Each row is a point on a landscape with many valleys, with its height.
From any point a ball takes the steepest step (drop divided by distance) to one of its 2 nearest points. It stops when none of these is lower. Distance is the straight distance between rows; heights are no part of it.
vez: -11 -22 1 -32 64 -48 30 46 -49 -5 -39 67 -21 -31 -24 8 -48 -9 -31 -7 13 -46 -31 44 -18 28 13 -19 -22 -40 21 -49 -13 3 12 -22 0 -38 36 56 11 -30 29 0 -17 52 -12 42 41  height 3.91
lof: -18 -8 15 26 -16 11 -11 -24 14 6 28 -39 -31 51 -10 43 23 55 65 -21 -20 14 -11 -4 24 12 -45 62 -47 8 5 9 -23 21 -58 2 1 48 33 -28 -17 -22 3 24 -31 -18 38 -7 44  height 1.93
disap: 40 -1 -26 -1 -5 -20 8 -19 -20 1 -7 -17 27 -42 -8 -7 -21 -28 -33 -16 -5 0 13 21 -29 38 16 -24 14 -15 -20 -10 1 -15 35 2 3 9 -5 17 9 -16 16 -5 -14 -29 -47 6 -24  height 3.00
Fupu: 6 17 1 69 48 65 8 48 43 0 22 40 35 -16 50 -78 45 -23 16 51 8 10 49 21 -4 41 22 -51 11 22 4 41 -24 -71 -34 -32 34 -45 -4 -33 -27 -52 -44 -51 28 -7 8 -37 -30  height 0.41
zuvo: -9 -38 -8 -8 -59 4 29 40 13 24 2 -59 57 -18 21 -2 6 47 86 5 14 23 -33 -27 2 -51 49 17 65 79 -26 38 23 39 -38 96 -50 -45 -14 -107 -27 43 42 -32 28 -6 7 0 -1  height 3.35
paf: 0 -48 -44 -8 -11 -42 29 15 0 0 -43 -13 43 -53 77 20 -19 30 52 10 -31 19 -29 4 14 -22 42 -14 57 56 -53 -8 5 -6 -27 56 -9 -15 -8 -40 -13 37 112 -21 37 4 13 -48 -14  height 2.53
feku: 54 25 1 -24 24 -11 -40 -20 24 17 23 29 22 -13 -34 -1 12 -52 -56 52 -11 1 47 -14 -40 -12 20 -35 28 -35 17 -3 -18 -24 66 -39 37 18 5 45 21 6 -43 -12 19 -14 -18 -10 -29  height 4.28
Lilu: -6 -2 16 34 -45 89 6 -7 37 14 50 32 -7 29 -2 -7 42 -23 53 -9 -38 15 -11 -13 38 -8 -12 29 -18 -26 13 58 -30 4 -27 -3 2 -13 12 2 -20 -43 -57 -24 -33 0 -3 3 -11  height 6.43
padu: 0 6 11 55 -10 32 -39 -50 66 -15 31 23 18 70 25 7 28 -3 47 31 -26 54 1 -27 8 -94 -47 23 -26 -41 5 46 -10 -13 -30 -38 30 53 -5 1 3 -13 1 -6 9 38 70 -31 22  height 3.81
dosu: -25 16 6 68 40 -6 -25 -25 -18 11 -13 0 -6 23 35 21 28 10 33 56 -31 16 8 -22 -15 3 14 37 -2 21 27 -31 -15 -7 -33 -41 43 30 17 -19 -3 -8 85 -27 16 13 60 -29 20  height 3.46
foron: 17 4 -8 21 -56 111 -40 -6 15 -5 -10 12 19 -7 -52 -42 -2 -68 -16 -50 -4 21 1 -22 28 5 -44 3 9 -57 -4 45 13 18 20 -6 -9 -18 -21 28 -5 -38 -63 -30 -37 -7 -63 10 -30  height 5.47
zadev: 31 -20 -35 -79 7 -74 -9 -38 -14 3 13 -4 -11 -16 -7 25 38 49 -31 40 -33 -10 2 18 16 -18 69 -29 16 40 11 -64 -49 -10 39 1 -1 16 28 -31 -13 57 0 48 59 8 26 -44 27  height 1.68
niba: 2 5 1 41 -15 85 9 23 50 28 36 17 18 3 16 -36 63 -38 51 25 -25 14 0 -10 40 -4 31 -5 13 -2 8 71 -36 -24 -19 -5 8 -19 -8 -36 -52 -47 -65 -46 24 -12 20 -7 -22  height 6.29
Mited: -31 16 -8 -33 39 -29 -60 -35 -11 -6 28 -17 -49 49 15 41 19 8 -28 11 -18 -9 -7 3 -17 -80 1 -13 -35 -21 34 -23 -3 -25 18 -55 28 9 -29 0 -20 11 -34 5 24 44 46 -31 14  height 3.02
vuma: -3 -14 -24 -2 -40 8 -14 -32 7 -7 -11 -49 -2 20 4 12 -12 13 24 -49 -16 6 -47 -7 -7 -4 -20 11 13 -22 -36 43 28 50 5 12 -23 25 -37 -7 2 -4 10 31 -37 -13 1 11 -30  height 5.92
zako: 9 -37 42 -27 -45 9 39 37 13 17 29 -36 -50 27 -20 18 24 48 52 -38 59 -4 -15 -48 53 21 16 63 -4 30 26 15 -3 69 -24 89 -65 -17 32 -22 16 16 -67 45 -8 -26 -14 56 23  height 3.16
Dafat: 17 -6 -9 -1 -48 105 -17 12 1 2 -11 13 7 -37 -81 -52 -20 -23 8 -82 -32 1 -42 -54 28 23 -38 20 17 -42 -27 49 37 68 -7 31 -33 -34 -15 12 -1 -29 -45 -4 -68 18 -74 0 -27  height 5.67
Nevap: -17 -25 3 -30 -49 17 32 35 26 8 16 13 -8 -5 -28 19 -54 75 89 -44 -45 6 -53 -19 35 -45 -44 58 -26 -26 -22 18 -13 60 -88 62 -28 -26 28 16 -25 -15 13 20 -39 46 10 -2 28  height 2.28
ropo: 14 13 -9 -22 -8 -20 -51 -23 -21 -18 -30 -106 -6 23 -28 38 -13 -9 -60 -45 51 -1 25 15 -5 27 -37 -27 -4 -8 -28 13 60 22 49 -1 -28 55 -47 -22 -5 26 -32 27 0 -61 -29 9 -14  height 3.78
lep: -30 -26 39 -31 13 -76 52 14 -37 -21 -34 -14 -16 -35 -14 -8 -11 42 16 15 46 -24 -19 -24 22 45 37 23 2 73 10 -19 -21 35 -10 41 -41 -9 36 -31 28 41 20 24 32 -25 30 40 27  height 2.10
ruzo: -39 -38 -7 -26 -7 -57 36 1 -11 -20 -19 -24 -42 -17 25 20 -56 35 13 -48 11 -11 -54 4 39 -6 -12 1 -4 -1 -27 -1 -2 22 -13 40 -20 -25 -1 13 -5 -1 26 45 2 1 22 20 22  height 0.39
pepi: -48 -8 7 0 19 -25 38 29 -9 15 -34 62 5 -36 19 5 -55 17 41 3 -34 6 -55 -14 -1 -47 0 30 2 -30 -12 -2 -8 20 -44 10 15 -35 30 39 -12 -14 79 -23 9 53 46 8 -5  height 3.82
laga: -37 -4 -27 -12 50 -59 -14 0 -37 -35 -40 -49 -66 13 26 37 -62 23 -31 -28 25 -30 0 37 17 -37 -28 -20 -35 -10 -36 -32 10 -17 31 -26 7 -6 -56 23 -43 10 23 16 20 37 28 -24 45  height 3.58
kifo: 3 -28 0 -16 -35 -20 53 27 -7 14 32 -35 15 -54 26 -5 18 22 37 -32 12 2 -19 11 34 16 80 -28 25 61 -14 23 -5 -2 -35 74 -37 -28 0 -78 -15 5 -14 -10 23 -29 -14 19 6  height 3.06
Siv: 4 -9 9 52 -19 64 12 9 53 6 -8 -15 44 3 -10 -37 33 2 93 58 -50 35 -14 -58 40 -41 5 80 32 -10 -26 49 -33 16 -40 -14 19 5 3 -32 -56 -31 14 -42 16 4 44 -20 5  height 3.95
Sobam: -39 -39 -13 -23 23 -84 34 17 -15 -34 -67 -13 -32 -30 40 25 -58 62 20 -14 34 -4 -41 0 34 -6 3 -16 10 52 -50 -7 10 25 -3 38 -10 -18 9 -2 4 45 79 24 27 -2 46 -15 25  height 1.38
nudas: 20 -22 -4 -75 12 -84 12 -29 -27 12 -23 -22 1 -31 1 33 -24 8 -34 25 13 -43 -19 -10 -6 -26 43 -7 25 24 -8 -8 -1 36 29 26 -23 32 -3 -9 -7 54 41 9 24 -3 23 -14 -19  height 6.71
Pifin: 32 15 -10 -10 -32 21 -13 -29 3 21 21 -42 43 31 19 25 68 -38 27 45 -27 32 13 -8 3 34 44 -6 70 16 -10 32 -8 17 8 7 -15 44 -4 -58 -8 42 2 15 5 -69 -9 2 -57  height 6.06
Mub: 18 -43 25 -29 -39 -2 14 -12 27 -13 -1 -54 -29 6 -4 6 -2 13 -9 -97 77 19 -1 -24 49 35 4 -16 18 -11 -23 26 44 70 24 59 -61 -4 1 -20 28 19 -76 61 14 -53 -55 47 15  height 3.63
mov: 9 -59 -42 -30 8 -77 18 -7 -1 -22 -67 -17 12 -39 63 35 -44 55 18 -13 20 -6 -27 25 14 -14 16 -34 50 65 -66 -13 22 6 17 31 -7 14 -10 -14 18 56 112 11 36 -3 12 -44 1  height 2.03
zit: -20 -9 17 -34 36 -47 37 34 -37 21 -43 71 10 -43 -15 -16 -62 -15 -13 13 -9 -30 -49 3 -22 -4 19 13 -3 -33 10 -14 1 23 -12 13 -12 -34 34 57 7 -15 48 -12 -2 46 4 38 -22  height 4.21
kog: -8 49 -35 46 29 22 -19 -30 20 8 -22 -11 12 62 50 -24 13 -14 -23 22 12 7 26 22 -55 -27 -20 13 -9 4 -24 -10 58 -24 -17 -47 48 51 -36 -5 17 12 65 -17 -6 19 35 -33 -49  height 3.56
nipok: -21 27 30 22 -54 108 -31 -12 38 16 68 56 -11 60 -16 2 29 -29 28 -9 -15 4 13 -9 18 23 -79 32 -35 -18 44 35 -10 4 -10 -29 8 24 30 27 21 -9 -78 0 -61 -16 -22 13 -11  height 6.54
rig: 25 -5 24 -26 -50 19 34 10 4 33 30 -50 8 12 6 25 71 -2 28 -28 29 19 -15 -40 32 23 53 -7 41 12 7 31 2 59 8 63 -47 13 15 -56 13 26 -48 23 0 -64 -38 36 -23  height 6.05
ruf: 14 23 -6 57 16 1 -17 19 53 -15 10 55 19 53 36 -55 24 -23 -42 21 35 29 42 -1 -55 -39 -12 -34 -5 -18 15 -22 0 -88 -23 -49 67 -16 -23 37 39 -16 26 -24 12 28 -5 -12 4  height 4.49
zagu: 28 28 5 14 -44 75 -58 -6 32 -1 5 10 26 19 -36 -21 6 -88 -49 -11 15 31 32 -6 -4 9 -45 -14 7 -52 14 23 5 -39 31 -21 18 -12 -14 38 13 -26 -70 -32 -12 -34 -62 17 -33  height 5.27
niz: 12 19 31 -13 -44 7 14 8 -13 31 49 -40 -10 8 -9 38 71 5 40 16 -18 11 -7 -26 40 50 54 27 28 49 40 -11 -44 9 6 24 -24 6 28 -52 -4 27 -39 30 32 -62 -20 29 -2  height 6.13
rop: -5 15 43 1 4 -11 26 6 -25 31 -1 -5 12 -28 -14 -1 33 -11 27 62 -35 -8 -11 -34 4 49 45 55 23 35 54 -16 -32 11 -10 -7 -3 -7 33 -15 -3 -2 36 -15 19 -24 18 24 -9  height 6.33
Zir: 5 31 14 46 -63 95 -49 6 49 -19 6 40 40 35 -14 -62 12 -53 -38 -23 40 32 36 3 -9 -12 -75 -1 -11 -29 10 17 25 -60 -11 -46 28 -25 -28 45 24 -23 -55 -31 -21 -6 -35 25 -32  height 5.05
zik: 40 4 7 -49 49 -52 23 1 -43 16 11 31 6 -65 -60 18 3 10 -64 31 -15 -43 26 8 -37 27 28 -33 -1 -5 15 -54 -21 -12 78 -12 0 40 48 10 14 26 -25 24 11 -3 -28 -18 15  height 1.78
Soru: 13 8 32 59 49 49 20 45 21 -28 -39 89 40 -22 39 -81 12 -9 -1 47 16 -5 50 -34 -12 35 -1 -9 -2 -3 35 34 -24 -9 5 -74 41 -40 18 51 32 -67 -13 -32 10 2 -26 -5 -60  height 3.43
nefa: 59 -11 -35 -33 45 -52 -36 -24 -20 15 28 1 9 -15 -39 14 8 23 -71 43 -16 -22 67 34 -55 -57 23 -44 26 -7 -8 -73 -9 -49 103 -29 13 27 -7 26 -14 26 5 11 24 27 7 -36 28  height 3.50
zafep: 4 -21 27 -63 -27 29 7 5 -29 30 17 39 -31 -9 -47 7 -38 -39 -16 -28 13 -29 -49 -24 46 -25 6 28 -9 -53 51 17 6 36 -22 82 -49 -53 22 32 4 -2 -52 31 -20 28 -45 38 1  height 4.80
Bizi: -18 6 31 -59 11 -10 3 3 -27 35 -22 15 -1 -9 -45 11 -23 -26 -3 40 -7 -31 -46 -49 -11 -21 1 51 2 -28 33 36 12 87 -14 25 -29 11 16 20 -10 15 2 -7 -19 21 40 32 -38  height 6.55
sino: -27 1 -15 -12 -8 -5 72 67 -19 18 -4 26 23 -84 9 -37 -48 16 37 -2 -23 -3 -53 7 6 -7 49 -2 7 26 -19 34 2 6 -47 67 -11 -72 4 -21 -25 -25 26 -44 -10 28 1 5 -16  height 2.83
Bogu: 36 -1 11 -1 40 -17 25 -3 2 17 -9 58 35 -47 9 -39 14 -34 -5 64 -23 -9 28 -17 -20 25 51 -3 38 -3 11 0 -37 -1 16 -23 13 -5 32 32 5 -17 16 -37 19 -1 -7 -7 -47  height 1.99
Babi: 36 -1 -17 -67 21 -53 4 -18 -37 21 25 27 16 -45 -35 11 43 72 -43 67 -39 -20 42 23 -24 21 49 -41 19 39 12 -77 -44 -13 64 -29 -5 53 53 -20 4 64 -21 47 35 -3 5 -45 21  height 0.54
Sas: -16 17 38 9 0 57 -16 3 -14 9 13 77 -20 -18 -18 -3 5 -51 -3 0 -21 -28 -6 -7 0 68 -36 -7 -25 -15 63 -1 -8 -9 17 -19 1 -23 28 39 45 -30 -60 -16 -36 -19 -54 20 -11  height 6.72
siga: 1 25 12 -10 -2 19 -34 -24 21 10 29 41 -6 25 -5 9 25 -54 -22 33 -14 3 5 -26 -16 -3 3 -5 7 -33 43 22 -30 -8 27 -42 29 8 2 36 14 -5 -47 -11 8 -10 10 7 -33  height 4.60
Budo: -40 57 -14 28 70 0 2 24 3 -5 -6 -11 -23 59 41 16 38 7 -56 32 48 -25 47 24 -79 -9 1 -19 -45 36 17 -72 41 -45 -8 -67 58 36 -1 -18 4 32 31 -13 -16 36 13 -40 0  height 3.77
Tula: -35 -7 26 -25 -3 -1 -58 -30 -4 -11 38 3 -44 47 -9 36 -17 -14 -27 -28 -11 -19 -5 15 4 -70 -51 -3 -39 -67 44 -7 7 -1 5 -53 -2 -10 -43 54 -25 -9 -43 7 4 55 33 0 42  height 3.51
vego: -10 4 7 73 2 30 -23 -24 13 14 -18 -26 25 19 12 -8 28 23 73 60 -57 33 4 -40 4 -3 -6 76 18 17 -13 9 -5 13 -46 -33 32 34 8 -24 -22 -16 78 -25 5 -3 53 -24 6  height 3.73
tam: 15 -7 -9 -15 -45 12 -5 -33 9 9 15 -65 4 52 15 44 51 -4 20 -24 10 18 -26 -4 19 9 15 -3 36 -12 -22 44 21 49 19 26 -33 36 -12 -45 7 25 -15 51 -18 -66 -13 23 -28  height 5.99
ziru: 0 8 38 11 -6 92 -17 34 18 15 21 103 -22 -41 -14 -22 17 -64 5 -6 -18 -20 12 -3 24 40 8 -39 -25 -7 47 19 -18 -44 29 3 -11 -67 9 13 23 -44 -95 -44 -18 -25 -80 -1 -18  height 6.84
fonam: -43 -6 -9 27 -5 1 46 54 -9 12 -22 27 17 -59 26 -1 -35 37 76 14 -49 31 -52 -29 15 -35 17 29 9 9 -29 2 -10 3 -68 48 20 -57 31 -15 -32 -16 79 -42 15 33 33 -8 16  height 3.41
Tebib: -48 13 8 22 42 -19 0 -13 -28 5 -3 9 -32 13 20 16 1 9 11 19 -17 -17 -11 3 -25 11 -12 19 -33 -3 28 -13 -1 21 -11 -47 15 25 11 16 -4 -15 34 -8 -14 23 53 -4 -3  height 3.10
zifu: 49 -9 -40 -8 24 -15 23 -19 11 9 -41 20 54 -52 35 -47 -20 -23 0 42 -33 2 21 -17 -24 -4 44 1 62 8 -42 12 -3 28 19 -3 5 19 -12 18 1 3 68 -25 18 11 -2 -24 -73  height 0.82
Ralir: -39 -8 3 49 -20 41 -14 -8 14 -27 13 49 -2 12 -4 -26 -48 5 16 -46 -15 16 -12 24 -16 -36 -82 7 -33 -49 0 2 16 -2 -35 -58 6 -15 -14 60 19 -46 25 -7 -43 67 18 2 30  height 4.46
dur: -26 -32 42 -2 -17 -21 29 22 6 2 3 -54 -38 7 -35 21 19 65 71 -11 18 -5 -18 -41 36 35 -1 78 -4 52 15 3 -12 51 -40 44 -43 3 32 -26 8 1 -3 31 0 -51 22 45 45  height 2.82
zonet: -13 38 -49 33 51 -4 -21 -27 -6 1 -24 -33 -4 66 59 25 22 4 -34 22 33 -6 20 41 -33 -17 0 -9 -18 37 -22 -49 57 -64 -28 -25 44 57 -21 -35 7 37 70 2 1 16 34 -55 -8  height 3.76
Lepo: -19 -5 -10 39 -39 54 -3 -26 15 -4 57 -13 -28 57 15 18 19 24 46 -62 -13 27 -5 33 22 25 -59 35 -60 -4 -7 16 0 -15 -61 10 10 19 22 -17 2 -35 -27 44 -55 -19 -9 6 28  height 2.36
lum: -1 -7 -16 1 -43 30 34 8 31 14 -20 -15 40 0 0 -22 14 -4 68 30 -38 26 -46 -56 23 -52 24 55 43 -7 -32 59 -14 52 -19 47 -13 -8 -12 -24 -35 6 31 -25 -10 13 32 -3 -39  height 3.49
Nozo: 0 3 5 25 -12 26 -21 -34 56 -2 3 10 13 36 -5 27 -25 38 81 8 -56 33 -23 -16 5 -79 -74 44 -31 -41 -29 37 -9 44 -39 -32 -3 61 9 9 -14 -14 30 -11 -18 58 73 -47 22  height 3.44
pibit: -8 -29 -35 8 -23 6 14 40 20 21 -16 -23 48 -36 46 -6 0 17 81 21 -55 30 -45 -16 20 -46 39 8 63 42 -51 34 9 5 -47 82 -16 -30 -27 -73 -55 32 69 -43 39 14 27 -36 -8  height 2.96
defov: 16 12 42 57 22 53 -11 54 35 -42 -28 100 28 16 15 -90 8 -6 -52 21 71 -5 60 -32 -21 6 -55 -24 -24 -6 52 25 -1 -26 10 -83 47 -18 -21 77 55 -44 -6 -20 10 -5 -47 1 -41  height 3.96
Nama: 18 -2 -58 -16 60 -59 -35 -24 -16 -8 1 -15 -17 22 18 32 3 21 -59 29 -2 -21 33 49 -38 -46 26 -41 -5 12 -13 -71 -9 -54 55 -36 29 17 -17 2 -14 27 28 8 28 32 16 -54 30  height 3.11
Nogu: 9 -24 2 -45 -5 -52 84 42 -43 5 -15 22 32 -102 -9 -23 -54 12 -3 -7 13 -19 -27 12 0 7 55 -24 4 27 -12 10 -7 2 -23 74 -32 -51 25 -18 9 -3 26 -17 -4 5 -47 17 -10  height 2.15
Lom: 3 -1 -18 4 -43 60 -1 -12 14 -3 -6 -1 18 -6 -48 -35 -13 17 45 -49 -47 6 -46 -51 -12 11 -41 43 14 -24 -50 54 16 79 -11 6 -17 5 -24 11 -1 -28 -9 26 -68 24 -14 4 -42  height 5.82
meb: -14 -13 -31 -21 63 -81 -9 -21 -27 -47 -38 -55 -64 26 32 22 -25 44 -38 -5 37 -20 12 34 44 -10 6 -42 -20 49 -64 -12 6 -30 46 -20 -3 9 -39 -20 -30 56 19 32 34 14 25 -60 41  height 3.29
Kav: 23 11 -52 31 -18 5 -23 -29 24 -22 29 -20 20 52 44 -8 19 -45 -8 -25 -12 40 8 59 -10 -35 5 -18 4 -33 -20 -17 13 -106 -21 10 39 -22 -36 -24 -8 -17 2 9 8 -4 -20 -5 8  height 2.56
Koze: 13 -20 31 -43 7 -66 82 23 -48 -8 -22 18 28 -83 -15 -12 -13 28 0 15 22 -29 -6 -5 8 55 57 -12 3 52 17 -20 -25 12 -10 50 -32 -7 48 -39 36 22 18 7 12 -18 -28 30 8  height 1.33
gaf: -17 31 26 -10 -7 6 -78 -6 5 -18 34 10 -23 55 -25 9 0 -33 -68 -14 17 -4 37 6 -33 -60 -58 -14 -41 -43 45 -18 21 -27 24 -61 20 -3 -59 55 0 3 -49 -31 -1 30 8 10 10  height 3.88
vef: -41 -11 16 23 13 -31 -6 -19 -16 -3 -8 -65 -34 21 3 38 28 53 42 15 3 -4 -18 -18 24 37 -2 44 -2 55 9 -5 -9 20 -19 1 -12 43 13 -37 -7 15 30 27 6 -42 58 5 32  height 2.41
zim: -55 -10 -25 46 8 8 5 11 -13 -27 -16 20 -16 -1 33 15 -71 22 21 -48 -4 29 -23 38 -12 -26 -56 -21 -39 -50 -24 -25 12 -4 -34 -37 36 -16 -8 39 18 -39 71 4 -39 69 21 -6 62  height 4.15
sedaf: -36 -18 4 -12 44 -87 0 -17 -20 -37 -29 -42 -70 20 24 25 7 55 0 3 32 -13 -2 1 58 21 24 -21 -14 79 -38 4 -9 9 18 -3 -20 13 -4 -38 -13 62 9 34 44 -11 59 -36 42  height 2.99
posot: -11 -5 14 53 -61 90 -39 -14 28 -36 22 52 19 13 -24 -56 -25 -21 1 -53 3 22 12 11 8 -31 -94 8 -20 -39 11 25 14 -19 -18 -59 4 -26 -25 62 23 -40 -22 -23 -47 43 -18 11 7  height 4.76
Valov: 10 6 -7 -44 7 -34 -2 -26 -14 21 -35 -13 7 -27 -8 10 -31 -26 -25 21 -11 -22 -29 -32 -25 -21 17 13 24 -17 -1 24 18 67 24 4 -16 36 -16 19 -6 19 32 -8 -2 4 25 0 -45  height 6.64
sanub: 20 24 27 53 18 8 -17 59 41 -25 -14 76 10 49 -14 -74 3 -11 -79 6 70 2 72 -1 -65 -30 -46 -32 -22 -20 36 -21 7 -37 8 -70 51 -15 -42 78 47 -22 36 -51 -7 40 -26 15 9  height 4.41
pebi: -13 22 -27 -7 70 -48 15 8 -51 -30 -24 -49 -34 0 8 28 -2 20 -59 22 42 -40 53 36 -37 35 9 -32 -35 60 -30 -40 17 -13 52 -43 -2 52 -11 -13 -7 49 1 15 -5 -9 -14 -37 3  height 3.28
tofes: -25 -8 -29 18 2 -19 -15 -7 -28 -33 -29 -33 -23 9 6 16 -65 4 -32 -52 21 -2 -1 54 -2 -3 -51 -10 -31 -32 -17 -39 12 -14 3 -23 13 -12 -45 43 -3 -29 26 16 -21 26 6 18 41  height 3.85
Fip: 9 9 -20 46 34 18 27 35 3 22 36 15 28 -47 41 -42 34 -21 28 33 -29 13 27 52 1 58 62 -66 15 33 -12 8 -25 -61 -43 4 17 -40 4 -58 -36 -37 -5 -50 3 -7 0 -31 4  height 1.87
Vepom: -17 -43 33 -25 -9 -80 28 -22 2 -34 -24 -30 -16 -7 13 5 10 53 26 -5 49 -1 3 -17 49 34 51 -3 28 90 -32 -3 -11 25 2 32 -44 5 21 -51 31 64 13 26 53 -41 34 7 30  height 2.58
vudag: 9 24 -41 32 13 -7 -12 -29 -6 -2 -14 -20 12 15 27 -16 -13 -23 -33 2 -1 6 11 33 -52 18 -10 -7 0 -7 -21 -11 24 -16 18 -29 29 25 -27 19 13 -7 46 -2 -17 -8 -5 -4 -40  height 3.32
dako: -13 13 1 -31 55 -44 3 8 -57 -26 -20 -32 -42 -22 -29 22 -22 -7 -64 -6 31 -46 24 20 -25 52 -21 -27 -37 8 6 -28 13 10 49 -25 -20 38 -8 15 2 17 -29 11 -5 -19 -22 0 15  height 2.97
zuz: -17 61 -20 10 64 -3 21 37 -26 -5 -19 -31 -13 23 6 7 6 -6 -83 26 61 -38 70 42 -90 33 -18 -24 -44 35 -5 -76 46 -28 36 -53 37 45 -2 -6 10 27 7 -7 -37 7 -33 -12 -3  height 3.54
kub: 18 -26 18 -37 -19 -38 -21 -34 9 -28 -31 -92 -26 18 -20 22 -26 5 -43 -71 64 -4 3 -4 43 19 -13 -34 21 -19 -35 18 41 54 53 31 -47 19 -35 -17 0 30 -52 46 26 -54 -27 27 17  height 3.83
sefar: 12 -12 3 -24 -57 -1 52 39 -13 33 12 -31 58 -55 -1 -31 -12 24 35 3 35 -2 -19 -26 -10 -12 75 -15 36 56 0 61 13 53 -26 95 -57 -37 -8 -91 -7 26 -8 -39 13 6 -25 12 -30  height 3.48
rilaf: -10 3 -26 -36 20 -48 -32 -44 -15 4 16 -14 -33 23 17 44 28 1 -9 26 -32 -8 -23 -5 6 -35 41 -1 5 -1 28 -29 -34 -10 14 -15 16 16 2 -9 -16 28 4 19 37 14 52 -23 12  height 2.49
sig: 5 -58 24 -20 -41 19 42 24 28 -4 11 -35 -35 3 4 -15 -5 58 54 -91 66 6 -14 -38 47 29 4 21 3 29 -24 33 43 78 -22 83 -65 -30 23 -19 27 -2 -80 48 -18 -25 -40 52 12  height 3.42
rin: 24 -2 14 -32 26 -43 17 1 -38 -4 -19 0 -4 -67 -45 10 -26 -18 -51 -16 12 -35 1 5 -19 74 -2 -22 -12 -15 19 -23 0 12 41 14 -15 23 23 19 27 -4 -12 9 -7 -28 -48 15 9  height 2.54
Lega: 27 13 25 35 85 -12 20 33 7 6 -30 90 19 -18 12 -51 6 -16 -25 64 -1 -24 54 -2 -49 40 28 -16 14 -10 36 -5 -19 16 40 -64 42 -8 41 55 38 -33 30 -35 2 12 -18 1 -30  height 2.76
Nomud: -30 8 21 -2 -16 67 -33 -8 -19 12 41 33 -48 23 -20 22 -6 -29 -6 -35 -9 -40 -6 7 14 49 -74 8 -43 -27 64 -6 5 5 2 -17 -10 7 12 39 30 -6 -75 21 -45 -13 -26 27 13  height 6.63
vin: -38 -38 9 -35 -32 -9 46 22 -12 4 7 13 -30 -12 -8 16 -54 37 38 -45 -3 -10 -60 -12 45 -16 -14 43 -19 -10 4 12 -5 39 -57 77 -33 -49 22 22 -9 -19 -4 37 -25 23 6 34 23  height 1.48
fuvaf: -14 27 15 61 -1 11 -38 -32 49 -14 27 35 7 70 37 -18 37 -18 -11 16 8 41 13 -17 -29 -58 -34 -10 -34 -25 24 1 8 -68 -37 -47 52 22 -9 7 28 0 12 -6 11 35 48 -24 12  height 4.16
givod: 15 -10 -18 -2 -6 -2 49 31 -13 14 37 -2 9 -66 19 -20 6 -10 10 -27 -17 -7 -12 47 15 37 67 -64 -1 27 -17 16 -14 -36 -14 42 -9 -42 -12 -40 -18 -36 -20 -21 -7 -21 -33 1 9  height 2.61
galot: -5 -11 12 3 -38 25 6 5 58 9 11 26 15 1 -20 27 -41 52 99 -17 -67 36 -42 -25 29 -73 -58 55 -32 -49 -35 22 -28 44 -76 21 -16 13 43 10 -29 -23 26 -21 -16 59 37 -33 45  height 2.95
mam: 44 19 38 -2 26 45 18 28 21 26 15 81 19 -81 -33 -31 17 -50 -17 31 -22 -19 39 -5 -2 47 39 -59 4 -13 25 7 -34 -64 44 1 -4 -43 28 7 15 -39 -75 -34 4 -21 -76 -22 -23  height 6.98
fab: 13 14 12 -38 14 -14 -67 -1 -24 2 5 6 -21 -2 -54 21 -23 -46 -79 -15 3 -22 19 10 -26 -14 -25 -20 -15 -55 45 -35 3 -6 54 -31 1 -6 -21 62 -10 -12 -55 -24 0 10 -24 15 13  height 4.23
demu: 66 23 -33 -1 -42 -23 -32 -30 -7 -32 4 -71 26 40 -13 28 2 -16 -57 -43 31 28 50 76 7 10 -12 -27 14 -8 -33 -33 20 -74 34 31 -2 2 -31 -29 -15 13 -23 39 17 -64 -51 27 -2  height 3.27
telov: 22 19 -19 25 -14 51 -12 -18 30 10 45 -11 29 47 36 -6 80 -51 39 48 -37 45 18 -4 14 -2 33 0 40 -8 -8 36 -31 -46 -18 -6 18 7 -2 -45 -27 3 -31 -8 26 -33 9 -3 -41  height 6.16
vuge: 29 41 -34 10 -14 -3 -50 -31 -17 -8 -32 -72 19 33 -19 13 -19 -30 -66 -17 23 9 28 41 -45 -3 -36 0 -2 -23 -30 -20 48 -17 31 -12 14 44 -53 7 -7 8 11 -8 -14 -19 -12 7 -35  height 3.55
Mifun: -11 25 45 -12 2 19 12 -4 -16 32 -26 12 10 -31 -35 -14 12 -27 14 49 -32 -20 -22 -57 -7 49 1 56 12 -8 47 33 2 75 4 1 -12 14 30 11 12 -5 -3 -15 -15 -15 21 28 -48  height 6.44
Tol: -58 -19 13 -14 65 -33 22 33 -55 -9 -26 35 -51 -5 -4 23 -31 7 5 -5 6 -43 -37 21 -4 31 -22 4 -52 -22 23 -27 1 26 -23 -33 -14 -7 24 38 -6 -22 12 17 -22 45 37 28 41  height 3.53
derif: -11 37 34 20 -19 22 -9 -1 -11 43 38 -19 -1 5 -18 13 73 -7 42 60 -52 17 1 -28 19 49 45 47 35 41 56 -29 -53 -26 -4 -21 17 -14 30 -35 -15 7 -7 -3 42 -46 3 12 19  height 6.23
Tov: 42 16 -48 25 -29 -20 -37 -18 12 -37 -5 -48 34 45 6 10 -15 -24 -49 -39 19 34 36 84 -8 -30 -18 -14 -2 -27 -15 -71 15 -104 2 18 36 -29 -44 -2 -8 -21 8 -1 1 0 -15 21 21  height 2.94
zemon: 17 -1 17 -72 -12 -5 -22 -15 -20 19 16 7 -37 -11 -48 32 -16 -44 -59 -33 -4 -28 -27 -9 23 1 3 -4 -6 -53 50 -20 -10 23 33 28 -21 -19 6 40 0 -6 -67 26 5 -2 -35 29 20  height 4.53
rekig: 1 22 -22 13 -23 -16 -12 -20 -9 -44 6 -55 -23 54 7 7 -7 -5 -52 -53 58 21 22 68 20 41 -30 -19 -33 16 -32 -36 21 -60 8 11 12 -4 -24 -15 7 10 -27 63 5 -53 -24 36 32  height 3.52
gesu: -12 25 -24 42 -39 39 -20 -37 14 -13 28 -23 0 59 24 6 12 -16 -10 -50 4 32 -3 49 -10 -14 -49 15 -38 -26 -21 -1 34 -59 -37 -6 29 3 -22 -10 6 -20 0 30 -32 -10 -4 13 1  height 2.07
disa: 80 -10 -4 -25 36 -18 -34 -25 12 34 43 32 39 -38 -63 -11 13 -2 -70 63 -27 3 90 -4 -57 -36 16 -43 55 -28 -11 -44 -18 -48 101 -24 21 28 12 43 12 21 -22 7 22 11 -12 -25 5  height 3.89

For each start below, name the point where the ball stops.
rig: Koze
kub: lof
ruf: ruzo
zemon: Babi
ziru: Koze
Siv: ruzo
Zir: Koze
Pifin: Koze

Call two points neighbours if one is among the 2 nearest of the other. Go from one point of each pair to the other, from neighbour to neighbour, staying as low as possible. Name the highest point that can't be avoided.
zifu / ruzo: ruf
gesu / Babi: kub
gesu / Fupu: zafep
gesu / lof: Lepo
ruzo / Tebib: Siv
Koze / Fupu: zit
ruzo / Fupu: sefar
